Points on a hilly landscape, in no order, each with its height.
From any point a climber takes the steepest step (rise divided by distance) to one of its 2 nearest points. It stops when none of these is higher. Distance is the straight distance between rows; heights are no part of it.
J_646 height 59.4: -27  15  11  -7   5  -4   0 -31   9  18  24 -56   2  21 -24 -28 -18   4  12  -3
J_150 height 34.1: -10  43  -7  12   4  22  13 -18  -2 -43  15 -31 -10  51   7 -16  -8  -4   5  22
J_66 height 47.3: -37   2  25 -31  -1   1 -10  17 -19  19  -2 -34 -20  29   7   4 -38   1   7  10
J_130 height 8.3:  18 -13  -8  30  15  11   7  24  -4  10  17  19   1 -15  -9  -1   3  23  16  -5
J_516 height 37.9: -10  26   2 -22 -23  -5  14 -40 -14 -35 -17  -6 -38  36  15  -5  -3 -26   0  21
J_304 height 20.6:   5 -21 -29   9  -7   6  27 -23  28 -29   4  28  -3 -25 -14   5  16   8   6  25
J_196 height 49.5:   8  -5  13  -6 -26  -2  10  14 -16 -21 -14  24 -11   9   9  17   0 -12  15   6
J_924 height 41.6:  13 -11   1 -11 -11   4 -25  17 -17   9 -20   9 -31 -17  10   0 -32  -4   8   6
J_569 height 17.0:  16 -13 -11 -12 -12  -5   3  -4  30  -2 -25  26  32 -27 -28  18  16  -4   3 -16
J_919 height 55.3: -16  22   8 -12  28  -8 -23  11   0   7  17 -46   3   4  12  -4   2  10 -29   8
J_743 height 64.7:  24  -5 -19   5  24   6 -20  14 -26  66  -5  42  32 -28 -26   4  25  23 -10 -46
J_555 height 4.3:   9   9  10  30  17   6   1  31  -6 -16  25  -9  18  21   5  -2   0   1   2  -7
J_786 height 45.4:  16  -9  10  -9 -29   2   0   7 -10   9 -29  26 -24 -13  -4   8 -14 -16  23  -2
J_715 height 54.4: -16  34  35  18  -5   0  29 -23   2 -11  26 -26  31  46   2  -5  12 -15   8  -4
J_72 height 49.4:  11   0 -13  -7  11  -4 -15  23   8 -33  -4   3  12 -11  28  11  10  -4 -35  14
J_313 height 51.0: -16  29  38  21  -8 -12  34 -20   1  19  25 -25  23  24 -15  -9   1  -5  19 -22
J_855 height 44.2: -29  31  -6 -10   7   9  18 -33  -4 -25  11 -33 -34  40   6 -12 -11   6   7  34
J_24 height 60.5:  -7 -11  12 -24  -1  -7 -11  25 -24  -6 -21  19 -12  -1  32  18  -4  -8 -19   6
J_108 height 10.5:   9 -16 -28  19  13  21  14  35  12  -4   2  37   9 -22 -16  19  18  32   9   4
J_124 height 11.5:  29   5 -37  12  -1   8  -3  -7  35 -10  -6   7   5 -35 -30   6  15  24   3  11
J_293 height 26.4:  18  40  -6  21  -8  16  19 -21   8 -44  13  -7   7  36  -1 -12   8 -16   9  13
J_856 height 14.6:  14  -1  -4  23  20 -10 -30  -7  10  38  24 -17   7 -28  -9 -22  12  20  -4 -22
J_373 height 63.5: -10   3  18  10 -16  -2  16  -2  -3 -50   4  12  18  35  33  18  25 -26 -12   8
J_271 height 52.7:  25  14   2  18  13  -6 -35  18  10 -14   7 -26  26  16   7 -17  -8 -18 -24 -12
J_162 height 58.8: -15   1  28  14  -9  -6  26 -11  -5 -26  22  -2  20  30  17   5  18 -21   6  -2
J_680 height 49.8:   1   4  12  -8   7 -14 -33  17  -3 -11  -4 -29  15  15  13  -9 -21 -13 -18  -9
J_472 height 65.4: -35   1   4 -29  -3  -7 -12  -6  -9  -6 -14 -28 -41   7  24  -7 -37   1 -22  21
J_561 height 44.3:  -4  12  26  -5  13 -10 -23  25 -20  28   8 -30   3  18  -1  -6 -11   0   3 -20
J_198 height 40.8:  10  -6  10 -12 -44  -1  28 -21  -2   2 -23  28 -32  -4  -9   5  -4 -24  24   7
J_551 height 67.0:  15  -4   6   3  20  -2 -19  13 -38  71   0  16  13 -23 -11  -6   7  11   5 -46
J_993 height 58.2:  32   5 -13  50  20   4 -14  12  34  20  27  -8  35 -14 -24 -20  16   4 -19 -30
J_73 height 36.8: -26   6   8   2   7   1  22 -20  -8 -14  22 -23 -20  24  13  -8  -3   3  11  25
J_560 height 50.6: -29  -8  29 -16 -13   8   9 -13 -22  17   2 -20 -32  24   4  -8 -30 -10  28  10
J_764 height 22.2:  25  35   7  34   1   5  13  -6  13 -21  21 -20  25  28  -8 -14   5 -19  -2  -7
J_409 height 53.6: -11  -8  31 -12 -22  -9  11  -7 -17 -17  -6   8  -8  22  21   5  -2 -26  12   6
J_237 height 46.8:   8 -32 -20  -4  14   2 -10  25  10 -28  -4  28  30 -15  15  13  11  -1 -21   3
J_672 height 38.0:  -4 -17   6  -9   7   0 -19   8 -18  23  -2 -11 -27 -16  13 -13 -18   4  13   8
J_319 height 58.1: -25  23   7 -29  16 -12 -27  11 -11  15  -3 -42 -21  -1  16   1 -13  18 -28  20
J_677 height 65.2:  10 -34   0  -4 -10  10  12  14 -13  37 -22  48   0 -31 -19  14  -4   3  31 -20
J_270 height 30.1:  -6   7  -6 -28 -22  -4   8 -27  -8 -21 -21  -4 -61   6  14  -6 -11 -14  -5  31
J_449 height 0.2:   0  23  13  35  10   5   4   8  -2  13  35 -35  -2  25 -19 -24 -10  11  17  -8
J_350 height 47.2: -33  44   0 -36 -13  -6  13 -39  -6 -31 -15 -31 -32  58  13   1  -4 -22 -12  26
J_630 height 18.2:   5 -28 -31 -28   0  -3 -20  13  27  -4 -38  29  27 -31 -23  20  15   4 -11  -6
J_62 height 66.7: -35  28   1 -17   6  -2  12 -50   9  -6  18 -54   4  45 -10 -18 -16 -10   4  12
J_259 height 16.6:  -1 -41 -41 -11  -6   6   6 -11  36 -21 -21  26  -1 -34 -17   8   7  12  -3  19
J_461 height 56.4: -46  36  -5 -36  -1   5  10 -38   4 -29   6 -43  -6  63   5  -2 -19 -13 -14  25
J_258 height 60.4:  24  -4 -15  44  20   5 -10  30  13  24  16  21  37 -15 -28  -2   9  14   3 -40
J_280 height 42.4:   3   0  15  -5  28   1 -15  28 -33  35   9   0  11   3  12   2   9   5  -4 -18
J_974 height 15.6:  21  -4  -4   6 -12 -12   1 -11  16  19  -9  17  22 -34 -22   4   9   4  16 -23
J_501 height 55.7:  -6 -40 -24 -29  -1  17   0  38 -12   5 -38  63 -17 -16   4  36   6   3  -3   3
J_737 height 62.7:  22 -19 -18   7  17   2 -16  22  -2  34  -3  31  28 -27 -17   3  17  15   0 -28
J_362 height 13.6:   1 -21 -47   5   0  12   2 -11  50  -8 -15  17  17 -39 -40   7  14  30   6   9
J_580 height 16.0:  -3  -9  15  11  17 -13 -12  -3  -3  28  24 -22  16 -13   3 -19   4   5   1 -15
J_327 height 64.4: -26   1  19 -23 -19 -15  -5  16 -24 -29 -25   8 -17  24  47  21  -4 -18 -31   8
J_248 height 6.0:   9   0   1   8  16   6  -5  32 -17  -6   9   1  -2   5  12   0  -8   8  10   4
J_151 height 44.0:  13  -9   3   3  21  -1  -3  29 -16  10  13  20  34  -4  11  13  22   1 -14 -18
J_144 height 52.3:   1  23  -1  -9  18 -10 -24  17   3 -18   1 -28  -1  -5  26   4   5   2 -46  13
J_42 height 55.8:  26  17   4  30  13 -11 -23   0  28   9  30 -28  31   6 -15 -23   7 -12 -20 -22
J_830 height 12.3:   2 -12 -21  15   5  14  32  11  28  -3  -3  39  26 -26 -23  34  35  27   5   1
J_226 height 25.3: -10 -17   0 -29 -24  -1   1 -14 -12   0 -23   9 -62 -18  20   8 -12 -12 -10  25
J_172 height 46.7: -20  14  17 -14   9  -3 -26  21 -10   2   6 -44  -1  32   0  -8 -33   1  -3  -3
J_656 height 21.2:  21 -29 -16   7 -10   5  -2   0   6   0  -8  21  -6 -28  -8  -4 -16   5  22   1
J_390 height 55.0: -28  10  20 -22  -2 -11  -1 -23  -7  30   9 -41 -20   4  -4 -11 -12   6   5   7
J_984 height 25.9:  14 -15  -4  17 -11   3   6 -18  -2  16  -1   8 -24 -25 -14 -21 -18   8  35  -4
J_843 height 19.7:   5 -41 -20 -32 -14 -10 -21  -5  18  -4 -38  28  -2 -41  -1  11  -1 -11  -9   1
J_762 height 14.0:  16   2 -11  27  -1   4  27  -3  36  -6   3  20  42 -25 -23  17  27  10   0 -12
J_553 height 32.9:  -5  -8   0  -3  -5   4  -4 -23  -8  10  -1 -14 -45 -16   7 -20 -20   3  21  15
J_176 height 2.3:  -3  21   9  21  11  10   0  17  -2 -16  26 -35   2  40   0 -16 -14   5   4   2
J_104 height 57.0:   6 -15 -12 -21 -12   2  -4  32 -11 -16 -32  42 -13 -12  15  33   2   2 -15  13
J_254 height 48.3: -14 -26   9 -15 -26  -7   7  -9 -12 -31 -16  12 -27  13  29  -2 -18 -25  -4  14
J_161 height 70.7: -27  18  24  -8 -23  -7   8   3 -18 -40  -6  -4  -6  46  41  20  10 -20 -16  16
J_827 height 30.9: -14  11  10   5  -6  -4  35 -47   1 -19  14  -9   0  14   4 -17  12 -12   9  15
J_821 height 60.2:  -4 -47 -12 -19  -9  16  12  20  -2  13 -32  59   5 -21 -19  28   5   3  17 -15
J_931 height 15.7:  20  12   2  28  -8  -3  24 -21  20 -13  14   7  33  -7 -11  -3  19  -8   4  -8
J_633 height 13.3:  28   4 -21  29  12  -1 -24  -3  17  39  13   3   4 -45 -23  -7  20  41  -1 -26
J_289 height 70.5:  13 -14  10   5   5   3   4  13 -31  61  -8  44   7 -25 -11   8   4  10  21 -36
J_442 height 20.9:   3   8  12  16 -11  -7  17 -36  -2  21   6 -15 -12  -8 -14 -22 -15   1  29  -4
J_520 height 12.1:  36  29 -23  31   5   2 -12   2  33  15   9  -5   6 -32 -33  -1  20  25  -8  -9
J_815 height 22.0:   0 -38  -7 -30 -20  -1 -13  -4  -6   9 -30  28 -35 -32  13   7  -8 -14  -9  10
J_300 height 60.8: -24   2  12 -32   9  -6 -26  18 -24  22 -15 -18 -33  -4  31   1 -25   9 -25  10
J_287 height 25.7:   3  -8 -12  15  -7   3  39 -36  11 -34  17  10   0  -1   7  -7  18  -4   9  19
J_503 height 45.2:  14 -18 -16   5  25   7 -11  33   8 -12   4  30  57  -3   2  16  23  -2 -22 -16
J_562 height 17.9:   9   5  12  23   1 -13  10 -21   7  10  19 -13  12  -8  -8 -16   5   4  10  -6

Where does a climber stop that starts at each point below?
J_503 -> J_472
J_124 -> J_855
J_680 -> J_289
J_569 -> J_62

Call two points neighbours if one is among the 2 nearest of the other. Go from one point of each pair to the other, from neighbour to neighbour, staying as high as possible. Name the lowest point that can't be avoided.
J_855 and J_786 -> J_931
J_289 and J_409 -> J_562
J_472 and J_161 -> J_280
J_289 and J_161 -> J_501
J_289 and J_62 -> J_172

Write out the way that a climber takes from each point below.
J_176 -> J_555 J_248 J_130 J_108 J_830 J_762 J_931 J_562 J_442 J_984
J_520 -> J_633 J_856 J_580 J_562 J_442 J_984
J_151 -> J_503 J_237 J_72 J_144 J_919 J_319 J_300 J_472
